Points on a hilly landscape, in no order, each with its height.
A ball rolls from a point to the lowest of its 2 nearest points, and stops where none of them is lower. Distance is the straight distance between rows; heights are no part of it.
giso: 99; 82; 94; 76; 130; 91; 100; 76; 70; 114; 107; 83; 84; 105; 73; 98; 109; 61; 108; 95; 102; 97; 84; 108; 94; 120; 98; 117; 90; 131; 117; 74  height 8.69
Deda: 87; 78; 91; 85; 80; 69; 98; 89; 142; 91; 88; 101; 60; 95; 88; 86; 87; 134; 168; 92; 142; 86; 78; 95; 91; 103; 109; 80; 63; 82; 111; 99  height 6.30
fupep: 96; 138; 88; 103; 89; 115; 109; 111; 102; 140; 106; 91; 77; 130; 63; 110; 100; 120; 78; 103; 122; 54; 83; 115; 83; 92; 105; 106; 69; 94; 110; 96  height 4.80
tol: 96; 101; 95; 106; 76; 81; 93; 115; 97; 92; 81; 123; 94; 90; 113; 84; 108; 130; 115; 115; 103; 108; 83; 75; 100; 91; 94; 92; 116; 109; 96; 125  height 6.55
pem: 96; 119; 142; 137; 86; 119; 99; 110; 119; 90; 106; 95; 121; 142; 105; 68; 88; 127; 87; 116; 95; 95; 118; 109; 92; 91; 103; 85; 103; 58; 72; 108  height 5.14
pob: 94; 112; 104; 95; 77; 99; 89; 104; 113; 112; 95; 101; 93; 79; 102; 106; 92; 121; 131; 100; 124; 77; 75; 92; 75; 102; 95; 76; 79; 83; 101; 118  height 6.93
nomez: 118; 116; 100; 89; 73; 73; 102; 78; 114; 101; 90; 86; 94; 67; 110; 111; 69; 89; 124; 79; 122; 89; 90; 111; 100; 91; 94; 101; 67; 88; 82; 131  height 5.48
penim: 115; 56; 86; 58; 144; 98; 64; 76; 103; 98; 133; 72; 128; 71; 107; 119; 114; 75; 134; 50; 98; 97; 119; 103; 91; 132; 109; 105; 86; 79; 135; 75  height 3.12
tena: 113; 108; 61; 76; 117; 118; 84; 122; 103; 102; 98; 103; 106; 70; 101; 109; 103; 96; 67; 124; 63; 96; 113; 89; 119; 110; 100; 111; 117; 143; 95; 117  height 0.57
Gikin: 109; 87; 34; 82; 105; 88; 65; 106; 146; 109; 114; 94; 83; 64; 113; 118; 121; 87; 105; 74; 90; 101; 118; 82; 119; 97; 97; 124; 85; 112; 126; 100  height 3.20
fek: 91; 110; 84; 79; 112; 115; 73; 105; 134; 114; 105; 86; 104; 82; 110; 116; 86; 120; 150; 90; 112; 74; 95; 83; 89; 89; 101; 64; 49; 78; 96; 114  height 5.10
Povom: 98; 52; 52; 78; 110; 74; 91; 85; 116; 78; 101; 96; 84; 71; 112; 84; 116; 88; 132; 79; 89; 124; 115; 81; 143; 102; 109; 127; 108; 134; 121; 102  height 4.42
romed: 86; 123; 73; 106; 89; 113; 88; 114; 127; 129; 99; 97; 66; 117; 77; 119; 110; 138; 105; 91; 120; 48; 89; 92; 82; 93; 107; 94; 73; 80; 113; 88  height 5.46
dilin: 129; 129; 91; 94; 97; 106; 107; 117; 82; 111; 87; 102; 99; 76; 83; 106; 96; 82; 51; 136; 80; 90; 98; 109; 112; 114; 91; 128; 112; 141; 103; 117  height 8.66
nid: 99; 91; 82; 81; 102; 78; 116; 80; 108; 109; 98; 87; 56; 85; 90; 97; 93; 85; 138; 83; 133; 89; 77; 101; 99; 94; 99; 100; 49; 120; 125; 83  height 3.60
Ref: 99; 108; 92; 82; 119; 97; 124; 82; 108; 111; 102; 73; 56; 118; 69; 93; 83; 83; 125; 86; 125; 78; 93; 113; 109; 84; 101; 98; 43; 117; 108; 80  height 2.38
pinam: 88; 80; 95; 89; 134; 118; 100; 95; 54; 98; 107; 99; 91; 129; 81; 109; 119; 85; 99; 107; 70; 98; 110; 100; 85; 124; 103; 100; 134; 117; 100; 70  height 8.32
peb: 93; 74; 101; 86; 141; 106; 109; 91; 70; 98; 104; 93; 80; 129; 74; 91; 114; 76; 122; 87; 90; 111; 113; 108; 102; 107; 111; 110; 107; 131; 111; 71  height 8.52
gele: 78; 73; 102; 98; 81; 64; 125; 93; 134; 98; 97; 110; 46; 129; 75; 91; 99; 123; 142; 61; 167; 105; 72; 104; 82; 87; 111; 91; 78; 82; 120; 68  height 3.10
Fozot: 100; 35; 88; 60; 116; 77; 94; 70; 117; 87; 105; 82; 79; 79; 95; 103; 123; 86; 152; 45; 125; 111; 102; 103; 103; 125; 104; 117; 68; 84; 174; 41  height 2.15
tasa: 95; 93; 100; 93; 113; 120; 84; 102; 55; 90; 117; 104; 115; 107; 91; 108; 120; 84; 72; 114; 59; 102; 116; 89; 88; 123; 104; 109; 155; 117; 106; 84  height 8.09
toka: 105; 83; 83; 95; 115; 76; 98; 84; 117; 122; 118; 85; 66; 127; 67; 103; 116; 73; 86; 51; 158; 87; 72; 112; 90; 105; 100; 127; 78; 104; 133; 41  height 6.99
nover: 104; 116; 137; 144; 98; 129; 106; 108; 104; 106; 115; 85; 123; 142; 100; 86; 96; 106; 65; 114; 70; 100; 144; 118; 101; 81; 102; 89; 100; 75; 76; 95  height 4.68
fudu: 130; 136; 79; 99; 80; 92; 91; 125; 123; 104; 82; 105; 71; 63; 89; 90; 82; 127; 79; 149; 95; 77; 92; 105; 110; 103; 98; 114; 89; 121; 89; 138  height 9.21
Gotut: 93; 94; 152; 116; 99; 112; 127; 109; 55; 92; 100; 119; 129; 81; 131; 104; 84; 88; 98; 137; 79; 123; 104; 97; 93; 102; 90; 102; 117; 82; 63; 108  height 3.55
Fadu: 98; 143; 95; 108; 74; 120; 94; 118; 77; 92; 89; 115; 101; 114; 85; 105; 108; 133; 84; 132; 84; 81; 98; 78; 89; 92; 84; 94; 129; 99; 94; 90  height 6.34
Bazun: 87; 87; 134; 112; 100; 105; 117; 93; 62; 92; 85; 112; 112; 92; 116; 90; 97; 84; 116; 118; 85; 121; 94; 99; 98; 103; 96; 89; 114; 107; 80; 118  height 1.98
gem: 97; 92; 134; 124; 83; 107; 91; 101; 80; 90; 111; 97; 120; 145; 106; 87; 121; 99; 91; 85; 84; 129; 117; 86; 89; 93; 106; 80; 137; 85; 95; 72  height 6.51
Gat: 96; 155; 104; 117; 71; 130; 100; 115; 89; 106; 101; 107; 109; 121; 78; 117; 104; 128; 55; 131; 84; 65; 110; 92; 86; 94; 96; 105; 104; 73; 90; 102  height 6.85
sas: 110; 116; 125; 120; 94; 119; 107; 123; 114; 69; 88; 107; 150; 86; 135; 72; 86; 123; 75; 146; 80; 109; 101; 103; 119; 94; 96; 97; 119; 105; 80; 121  height 8.47
fego: 121; 110; 132; 126; 92; 115; 124; 107; 122; 72; 97; 100; 150; 76; 132; 63; 73; 101; 72; 137; 82; 102; 100; 137; 138; 91; 99; 110; 105; 107; 89; 139  height 8.51
mog: 75; 72; 130; 98; 127; 132; 124; 88; 85; 97; 105; 87; 103; 133; 103; 96; 84; 105; 156; 96; 92; 120; 108; 97; 84; 91; 110; 56; 88; 77; 76; 86  height 3.94
vele: 110; 111; 95; 88; 84; 65; 110; 78; 97; 112; 85; 93; 66; 75; 102; 101; 87; 86; 118; 98; 134; 96; 70; 102; 96; 95; 95; 102; 66; 111; 102; 115  height 4.71
moki: 76; 88; 78; 85; 98; 98; 89; 117; 79; 91; 83; 121; 95; 88; 113; 103; 112; 134; 119; 127; 78; 110; 85; 58; 101; 91; 95; 79; 129; 119; 103; 106  height 6.11
bubu: 105; 114; 69; 69; 112; 118; 67; 106; 115; 132; 112; 106; 101; 62; 115; 130; 104; 98; 102; 102; 77; 89; 94; 82; 94; 99; 89; 87; 83; 108; 104; 111  height 3.09
Tabo: 110; 117; 66; 77; 133; 127; 85; 113; 132; 103; 117; 96; 135; 92; 124; 106; 94; 97; 63; 116; 60; 104; 124; 88; 131; 93; 103; 102; 89; 113; 93; 132  height 3.02
Mukor: 96; 85; 105; 117; 88; 85; 112; 105; 123; 64; 90; 114; 122; 103; 127; 56; 89; 126; 112; 108; 100; 128; 110; 88; 124; 83; 109; 89; 119; 112; 94; 131  height 8.10
Divu: 81; 117; 142; 116; 84; 115; 87; 109; 103; 91; 100; 102; 124; 122; 102; 79; 93; 132; 123; 129; 102; 86; 102; 90; 76; 102; 103; 82; 99; 51; 65; 112  height 5.11
Mis: 122; 89; 114; 104; 103; 79; 91; 82; 79; 94; 112; 93; 116; 97; 103; 76; 111; 64; 77; 90; 97; 122; 100; 105; 94; 130; 108; 132; 138; 115; 101; 112  height 2.21
Fuzo: 100; 95; 77; 99; 104; 91; 98; 102; 118; 131; 104; 97; 56; 110; 79; 112; 113; 100; 92; 67; 133; 73; 83; 106; 92; 94; 99; 110; 78; 106; 138; 65  height 6.53
pib: 78; 74; 76; 99; 109; 106; 94; 107; 83; 86; 87; 112; 99; 93; 109; 96; 116; 113; 100; 117; 69; 123; 106; 70; 112; 105; 104; 105; 140; 137; 104; 100  height 5.55
vot: 99; 114; 100; 110; 128; 139; 102; 104; 124; 112; 118; 84; 116; 141; 88; 99; 97; 110; 101; 87; 90; 87; 133; 105; 98; 82; 110; 78; 75; 85; 91; 106  height 4.06
fuf: 103; 88; 94; 101; 129; 109; 86; 104; 120; 87; 104; 93; 129; 106; 125; 93; 97; 87; 97; 91; 75; 118; 124; 86; 121; 86; 106; 88; 107; 106; 88; 118  height 3.00
Vato: 80; 63; 74; 69; 93; 80; 103; 89; 138; 88; 90; 90; 62; 73; 103; 93; 97; 124; 180; 83; 128; 95; 97; 89; 107; 92; 100; 79; 45; 83; 130; 89  height 5.97
fof: 106; 99; 115; 141; 79; 79; 106; 105; 117; 68; 81; 116; 116; 111; 120; 71; 92; 112; 83; 89; 111; 112; 95; 115; 126; 86; 101; 104; 123; 106; 96; 122  height 7.87
mip: 115; 109; 97; 87; 110; 79; 106; 81; 88; 121; 103; 87; 83; 100; 77; 105; 97; 58; 87; 79; 116; 93; 84; 117; 99; 101; 100; 119; 83; 117; 107; 95  height 8.90
Gisap: 103; 43; 77; 58; 120; 79; 77; 69; 110; 83; 118; 78; 97; 58; 105; 117; 114; 70; 156; 50; 106; 101; 115; 103; 104; 117; 99; 106; 75; 83; 152; 65  height 2.72
Vusup: 116; 103; 66; 83; 117; 101; 78; 106; 111; 112; 107; 103; 97; 70; 119; 113; 106; 83; 91; 98; 81; 98; 108; 87; 114; 101; 102; 107; 101; 127; 113; 117  height 2.17
sot: 110; 113; 75; 92; 85; 92; 93; 100; 124; 134; 96; 99; 65; 83; 95; 119; 103; 102; 95; 80; 129; 74; 79; 104; 95; 94; 97; 105; 69; 105; 112; 102  height 6.00
fikud: 111; 125; 156; 144; 87; 108; 123; 110; 88; 97; 98; 102; 115; 110; 102; 89; 93; 95; 63; 122; 92; 103; 106; 124; 94; 94; 90; 112; 106; 72; 78; 106  height 6.92
Soso: 84; 80; 65; 77; 140; 123; 102; 112; 85; 102; 84; 101; 77; 92; 109; 125; 89; 108; 122; 125; 73; 95; 97; 103; 107; 106; 105; 86; 99; 137; 76; 90  height 6.66
faf: 88; 38; 104; 73; 98; 75; 103; 81; 113; 98; 104; 93; 85; 100; 88; 108; 120; 102; 147; 39; 136; 119; 93; 100; 86; 110; 98; 82; 71; 92; 166; 51  height 2.90
Duk: 109; 125; 133; 130; 81; 102; 133; 121; 79; 83; 72; 115; 117; 86; 104; 77; 88; 109; 69; 146; 91; 105; 95; 112; 117; 108; 96; 116; 125; 106; 91; 112  height 7.65
Pur: 110; 109; 112; 124; 92; 62; 115; 91; 93; 104; 91; 103; 83; 124; 84; 95; 98; 84; 77; 79; 144; 105; 72; 120; 88; 92; 98; 120; 108; 100; 91; 89  height 5.15
Vuf: 118; 101; 128; 132; 97; 70; 121; 95; 85; 91; 88; 101; 92; 135; 84; 69; 100; 79; 74; 100; 117; 113; 92; 125; 107; 99; 101; 125; 119; 119; 94; 94  height 4.29
Reto: 121; 113; 76; 109; 92; 81; 83; 96; 142; 118; 106; 103; 98; 96; 101; 119; 97; 88; 58; 61; 107; 90; 102; 115; 110; 93; 105; 122; 92; 94; 103; 119  height 4.62
zik: 83; 106; 99; 86; 153; 147; 95; 112; 102; 113; 111; 87; 113; 121; 97; 118; 94; 112; 128; 99; 74; 87; 123; 97; 96; 89; 104; 69; 74; 88; 81; 93  height 3.69
beme: 93; 100; 101; 107; 103; 106; 97; 115; 109; 73; 82; 111; 134; 81; 130; 70; 85; 124; 104; 141; 88; 120; 97; 84; 125; 92; 102; 89; 116; 110; 82; 140  height 8.28
pibef: 93; 118; 92; 114; 75; 95; 89; 111; 90; 92; 88; 123; 79; 118; 85; 102; 122; 117; 83; 100; 100; 82; 87; 81; 91; 89; 96; 99; 129; 110; 114; 80  height 5.73
dera: 92; 85; 70; 71; 125; 108; 114; 103; 71; 97; 85; 99; 82; 72; 116; 119; 85; 92; 104; 136; 70; 113; 92; 99; 113; 113; 102; 102; 113; 151; 75; 115  height 6.18
pab: 107; 104; 102; 83; 115; 125; 120; 113; 60; 105; 94; 100; 104; 75; 92; 116; 89; 71; 60; 145; 71; 109; 101; 107; 107; 126; 96; 122; 129; 130; 84; 113  height 8.30
nus: 98; 125; 84; 95; 117; 125; 84; 104; 133; 116; 110; 86; 117; 114; 102; 118; 90; 103; 109; 90; 97; 81; 121; 100; 107; 89; 104; 82; 56; 79; 91; 127  height 4.39
neven: 114; 78; 121; 104; 90; 83; 88; 89; 69; 95; 112; 109; 147; 73; 124; 83; 115; 69; 84; 102; 87; 141; 100; 95; 93; 135; 106; 123; 154; 103; 95; 117  height 3.27
pelu: 120; 132; 137; 146; 78; 122; 118; 127; 120; 71; 93; 104; 148; 83; 119; 63; 73; 120; 54; 148; 93; 92; 97; 159; 128; 98; 92; 118; 101; 84; 99; 123  height 8.27
Netad: 117; 99; 64; 54; 125; 107; 70; 86; 110; 124; 133; 93; 120; 57; 111; 138; 107; 69; 104; 80; 75; 91; 106; 97; 98; 111; 94; 95; 81; 105; 108; 111  height 3.66
lep: 101; 103; 122; 126; 124; 128; 85; 104; 100; 107; 130; 74; 142; 133; 111; 94; 105; 88; 68; 93; 60; 114; 145; 107; 104; 100; 102; 86; 115; 80; 85; 89  height 4.08
Rabo: 118; 95; 58; 100; 104; 80; 75; 97; 154; 91; 106; 97; 104; 84; 121; 106; 105; 83; 87; 61; 98; 101; 115; 96; 130; 92; 99; 111; 94; 104; 110; 121  height 3.88
Vala: 78; 103; 126; 125; 71; 109; 98; 103; 57; 83; 96; 117; 125; 121; 102; 99; 127; 118; 97; 106; 85; 117; 105; 74; 86; 94; 84; 86; 145; 79; 99; 82  height 6.15
bur: 104; 129; 85; 91; 121; 135; 91; 125; 107; 120; 117; 111; 135; 105; 110; 116; 96; 108; 61; 124; 60; 91; 117; 91; 109; 87; 97; 90; 87; 94; 88; 126  height 3.65
nul: 94; 112; 122; 89; 97; 124; 98; 101; 37; 111; 112; 101; 110; 99; 92; 126; 118; 79; 78; 123; 74; 92; 96; 94; 77; 114; 90; 109; 132; 103; 100; 79  height 7.77
rinu: 124; 129; 146; 137; 81; 89; 127; 97; 99; 85; 86; 103; 121; 90; 105; 80; 74; 98; 85; 129; 111; 103; 93; 130; 104; 103; 92; 118; 91; 79; 75; 124  height 6.49
vip: 91; 61; 72; 72; 102; 68; 120; 74; 77; 92; 89; 100; 78; 72; 109; 93; 98; 95; 142; 109; 94; 127; 85; 93; 123; 96; 103; 104; 100; 140; 104; 118  height 4.11
mifa: 88; 138; 109; 105; 98; 143; 104; 126; 80; 95; 91; 108; 108; 101; 80; 107; 83; 123; 75; 175; 68; 75; 114; 93; 98; 105; 99; 96; 109; 89; 80; 108  height 5.24
lota: 88; 121; 119; 120; 58; 79; 95; 115; 102; 82; 77; 123; 110; 103; 114; 79; 101; 139; 103; 112; 118; 102; 79; 83; 87; 95; 95; 92; 132; 73; 91; 119  height 6.91
Sop: 115; 77; 66; 51; 151; 104; 62; 75; 103; 106; 128; 83; 115; 55; 108; 125; 108; 59; 125; 72; 80; 94; 119; 103; 106; 127; 109; 111; 86; 97; 117; 94  height 3.45
Lavel: 95; 111; 77; 106; 83; 95; 87; 103; 147; 137; 102; 88; 73; 105; 86; 130; 93; 128; 105; 66; 153; 54; 89; 112; 81; 94; 110; 94; 56; 70; 105; 96  height 5.99
lak: 127; 139; 91; 117; 66; 115; 105; 130; 85; 93; 90; 118; 117; 88; 88; 106; 112; 108; 29; 131; 76; 91; 101; 103; 115; 110; 86; 127; 138; 111; 110; 104  height 6.75
Tolo: 98; 97; 97; 119; 66; 75; 85; 104; 88; 97; 91; 121; 96; 117; 98; 97; 128; 108; 89; 73; 114; 108; 87; 88; 84; 97; 94; 106; 147; 97; 120; 87  height 5.12
furef: 108; 117; 99; 122; 70; 100; 85; 113; 84; 82; 91; 111; 120; 110; 93; 97; 120; 105; 54; 111; 85; 99; 102; 90; 109; 107; 96; 121; 159; 117; 114; 94  height 7.29
dareg: 92; 126; 144; 134; 60; 118; 110; 110; 62; 77; 101; 106; 123; 121; 103; 97; 113; 115; 75; 131; 83; 108; 110; 91; 89; 91; 82; 104; 139; 69; 82; 76  height 5.61
konap: 92; 62; 73; 94; 106; 87; 91; 93; 101; 80; 93; 103; 106; 84; 124; 83; 110; 99; 112; 96; 82; 129; 105; 79; 129; 106; 114; 119; 130; 139; 112; 122  height 4.94
toda: 93; 71; 89; 103; 82; 62; 107; 93; 125; 72; 87; 115; 81; 112; 107; 73; 94; 110; 138; 78; 121; 125; 102; 91; 114; 89; 108; 92; 92; 102; 115; 115  height 2.07
fuve: 92; 74; 86; 74; 119; 90; 125; 68; 71; 90; 86; 93; 88; 74; 105; 103; 80; 66; 131; 105; 86; 122; 94; 111; 117; 102; 105; 114; 100; 137; 81; 113  height 4.92
keval: 105; 114; 82; 95; 88; 86; 97; 86; 153; 116; 99; 91; 71; 93; 93; 113; 67; 119; 108; 72; 153; 61; 93; 121; 101; 95; 107; 103; 56; 66; 84; 122  height 5.98
nuru: 106; 107; 148; 115; 90; 104; 107; 97; 74; 108; 114; 105; 142; 84; 122; 108; 104; 72; 83; 105; 93; 128; 107; 101; 78; 102; 80; 93; 115; 81; 73; 110  height 4.63
sav: 92; 110; 105; 93; 128; 127; 108; 104; 93; 106; 103; 95; 110; 105; 111; 107; 83; 87; 111; 112; 82; 96; 118; 97; 102; 97; 102; 82; 89; 106; 74; 111  height 3.11
Busi: 105; 102; 113; 135; 83; 94; 94; 113; 105; 74; 96; 112; 116; 125; 110; 79; 113; 113; 68; 93; 88; 113; 107; 100; 106; 90; 101; 101; 142; 107; 104; 90  height 7.62
kon: 112; 131; 73; 103; 91; 88; 94; 96; 141; 132; 98; 100; 88; 94; 96; 129; 85; 104; 76; 71; 124; 74; 94; 121; 93; 95; 100; 108; 62; 79; 95; 130  height 5.34
biz: 114; 140; 110; 104; 87; 136; 119; 130; 74; 93; 82; 113; 110; 94; 79; 112; 101; 113; 42; 162; 72; 88; 105; 102; 107; 107; 90; 113; 125; 103; 97; 107  height 6.07
gitif: 84; 111; 101; 85; 107; 135; 75; 99; 55; 118; 127; 104; 129; 99; 104; 141; 124; 80; 84; 102; 69; 95; 103; 85; 69; 119; 90; 94; 128; 84; 95; 71  height 7.47
ket: 95; 85; 119; 116; 94; 52; 118; 85; 122; 104; 105; 89; 68; 151; 77; 103; 95; 99; 88; 35; 165; 125; 86; 129; 84; 94; 109; 100; 105; 79; 89; 57  height 6.67
Mumi: 78; 92; 95; 97; 75; 96; 91; 103; 114; 103; 87; 109; 70; 107; 91; 93; 101; 142; 148; 101; 140; 72; 74; 82; 72; 104; 107; 71; 73; 83; 114; 90  height 6.62
bozu: 99; 105; 136; 103; 110; 140; 126; 115; 48; 95; 96; 106; 121; 97; 101; 115; 90; 70; 52; 146; 68; 107; 116; 112; 107; 115; 95; 120; 131; 109; 76; 98  height 7.89
kulo: 108; 108; 112; 115; 89; 77; 103; 83; 114; 127; 104; 89; 83; 127; 80; 113; 96; 77; 81; 54; 139; 93; 93; 126; 85; 98; 103; 113; 92; 86; 100; 84  height 5.82
gul: 86; 81; 102; 108; 79; 57; 112; 87; 135; 84; 84; 113; 63; 112; 96; 94; 91; 120; 129; 64; 153; 113; 91; 105; 95; 90; 107; 93; 80; 83; 106; 101  height 3.26
Nopu: 123; 143; 145; 132; 76; 120; 127; 130; 92; 77; 80; 110; 121; 91; 95; 71; 75; 108; 55; 163; 92; 90; 96; 137; 120; 105; 95; 120; 104; 80; 90; 122  height 8.00
Bigiz: 106; 75; 101; 98; 82; 65; 73; 86; 85; 97; 109; 113; 128; 87; 115; 89; 123; 80; 94; 76; 107; 134; 93; 85; 90; 125; 106; 105; 150; 97; 116; 110  height 4.02
tera: 95; 92; 116; 107; 86; 87; 113; 84; 122; 118; 102; 82; 78; 135; 77; 108; 102; 102; 111; 42; 160; 102; 89; 125; 74; 95; 103; 85; 83; 82; 103; 71  height 6.28
vaku: 80; 91; 81; 73; 137; 128; 92; 109; 77; 108; 104; 105; 109; 94; 114; 136; 102; 98; 118; 122; 66; 99; 99; 91; 88; 112; 96; 81; 112; 112; 84; 86  height 6.98
Paras: 101; 129; 108; 114; 91; 127; 84; 110; 88; 116; 117; 106; 119; 122; 94; 112; 112; 104; 57; 107; 74; 86; 113; 101; 94; 92; 97; 107; 117; 93; 103; 100  height 7.26
sule: 98; 130; 88; 82; 103; 121; 79; 111; 134; 130; 111; 93; 101; 93; 96; 119; 84; 127; 110; 111; 100; 60; 97; 86; 89; 99; 105; 79; 50; 72; 88; 127  height 4.76
gupeg: 88; 70; 78; 76; 123; 104; 94; 98; 127; 112; 95; 86; 77; 70; 107; 114; 102; 120; 164; 73; 112; 84; 100; 85; 101; 91; 96; 69; 42; 98; 121; 78  height 5.68
befeb: 82; 90; 83; 76; 130; 125; 86; 109; 110; 110; 99; 98; 87; 91; 103; 118; 98; 128; 150; 99; 97; 78; 93; 87; 88; 97; 105; 68; 65; 97; 105; 80  height 5.40
Beba: 111; 86; 75; 70; 123; 97; 101; 85; 78; 105; 102; 88; 89; 68; 106; 113; 91; 62; 101; 110; 78; 103; 99; 101; 112; 123; 102; 123; 111; 146; 92; 110  height 5.59
Sare: 76; 98; 127; 103; 98; 110; 99; 102; 89; 77; 92; 113; 101; 130; 102; 82; 91; 131; 145; 127; 102; 106; 98; 80; 79; 97; 105; 66; 104; 74; 75; 113  height 4.78
Mero: 93; 62; 89; 90; 90; 62; 122; 71; 94; 80; 91; 108; 88; 98; 104; 69; 102; 96; 137; 90; 109; 140; 101; 88; 127; 95; 104; 101; 104; 124; 116; 118  height 3.14
leg: 82; 82; 121; 106; 111; 112; 115; 85; 103; 83; 91; 108; 85; 138; 92; 72; 93; 122; 156; 94; 107; 116; 109; 95; 87; 91; 114; 69; 87; 90; 84; 98  height 4.40
Pevi: 99; 127; 124; 133; 60; 84; 114; 117; 82; 73; 73; 126; 106; 100; 100; 72; 105; 130; 90; 132; 104; 100; 77; 107; 100; 98; 91; 118; 128; 93; 99; 112  height 7.25
buguz: 100; 65; 94; 108; 82; 59; 77; 87; 99; 92; 99; 115; 99; 108; 101; 93; 127; 91; 107; 57; 124; 125; 92; 89; 91; 110; 103; 104; 132; 100; 129; 96  height 4.56
Fif: 108; 75; 106; 98; 107; 55; 105; 83; 109; 101; 113; 87; 68; 146; 66; 92; 104; 76; 89; 52; 161; 117; 73; 122; 87; 98; 106; 118; 90; 98; 111; 46  height 7.05
zilus: 109; 94; 107; 112; 122; 108; 71; 102; 120; 96; 122; 82; 132; 129; 108; 92; 112; 88; 96; 68; 88; 127; 137; 99; 102; 97; 110; 83; 109; 85; 94; 93  height 3.56
lop: 88; 120; 141; 117; 86; 125; 115; 111; 60; 97; 97; 116; 123; 95; 106; 110; 100; 106; 81; 144; 78; 96; 101; 89; 87; 99; 80; 98; 118; 73; 72; 96  height 4.77
ganiz: 103; 62; 39; 78; 108; 75; 78; 92; 128; 99; 111; 89; 66; 47; 110; 102; 124; 71; 127; 77; 100; 112; 112; 91; 124; 109; 98; 129; 94; 126; 132; 89  height 3.85
dati: 77; 75; 125; 102; 112; 102; 115; 84; 69; 94; 104; 101; 109; 112; 109; 99; 102; 92; 134; 98; 93; 129; 104; 92; 85; 96; 101; 76; 103; 97; 89; 94  height 3.21
tizi: 88; 59; 114; 87; 97; 84; 122; 77; 96; 101; 105; 95; 64; 124; 79; 90; 114; 104; 147; 58; 136; 123; 79; 102; 87; 99; 108; 78; 72; 102; 136; 56  height 3.01
finom: 124; 120; 89; 103; 89; 85; 105; 110; 103; 107; 85; 106; 82; 77; 96; 94; 90; 96; 79; 121; 105; 88; 90; 101; 116; 100; 94; 117; 102; 134; 97; 124  height 8.95
deges: 115; 90; 109; 98; 102; 73; 118; 64; 97; 97; 102; 87; 87; 108; 95; 95; 98; 67; 115; 65; 126; 115; 102; 112; 104; 93; 103; 105; 85; 102; 99; 98  height 9.08
befiv: 81; 59; 89; 98; 84; 70; 119; 97; 117; 105; 97; 118; 46; 118; 84; 87; 123; 120; 139; 69; 153; 111; 72; 90; 90; 95; 107; 86; 81; 107; 151; 60  height 1.32
deg: 123; 124; 124; 112; 85; 79; 117; 83; 108; 96; 83; 96; 112; 86; 112; 99; 77; 81; 93; 89; 113; 101; 93; 119; 107; 90; 92; 111; 87; 94; 78; 134  height 6.01
nepe: 96; 135; 106; 102; 111; 150; 114; 121; 84; 117; 108; 101; 125; 117; 88; 119; 91; 114; 55; 145; 63; 78; 131; 102; 95; 90; 100; 91; 96; 82; 75; 113  height 4.41
dal: 99; 118; 92; 96; 107; 102; 117; 95; 100; 142; 103; 78; 56; 123; 70; 97; 87; 102; 98; 97; 137; 60; 71; 107; 89; 90; 101; 104; 51; 106; 107; 77  height 3.78
suli: 121; 102; 125; 119; 100; 82; 110; 89; 98; 95; 104; 96; 114; 115; 103; 80; 101; 69; 69; 95; 90; 118; 113; 121; 120; 99; 105; 121; 121; 113; 93; 109  height 3.38
zag: 100; 105; 70; 88; 137; 117; 96; 113; 119; 90; 104; 96; 108; 96; 111; 107; 83; 103; 103; 115; 68; 97; 124; 90; 121; 85; 106; 89; 94; 124; 83; 119  height 2.20
Dazot: 85; 119; 90; 78; 119; 135; 79; 115; 86; 124; 117; 101; 127; 86; 107; 136; 110; 105; 97; 107; 68; 89; 95; 77; 79; 98; 93; 80; 112; 91; 92; 89  height 7.22
ponop: 106; 118; 145; 133; 95; 131; 118; 117; 71; 98; 118; 98; 131; 100; 108; 100; 95; 87; 46; 141; 66; 101; 130; 118; 99; 102; 94; 113; 125; 82; 82; 96  height 7.40

Call two points neighbours if one is among the 2 nearest of the other. Go from one point of each pair to the other, from neighbour to neighbour, staying as low as possible. Name the highest point that can't be avoided.
Fozot, tena => Netad
Gikin, Ref => Lavel
Gikin, Mis => Fif
toda, Fozot => gul
Bazun, zag => pem
Fozot, befiv => tizi

Where does a ball stop that starts at each point below?
sas => zag
Mumi => zag
pob => zag
mip => toda
Fif => Mis
fego => Gikin
fudu => Ref
vaku => toda
finom => Ref
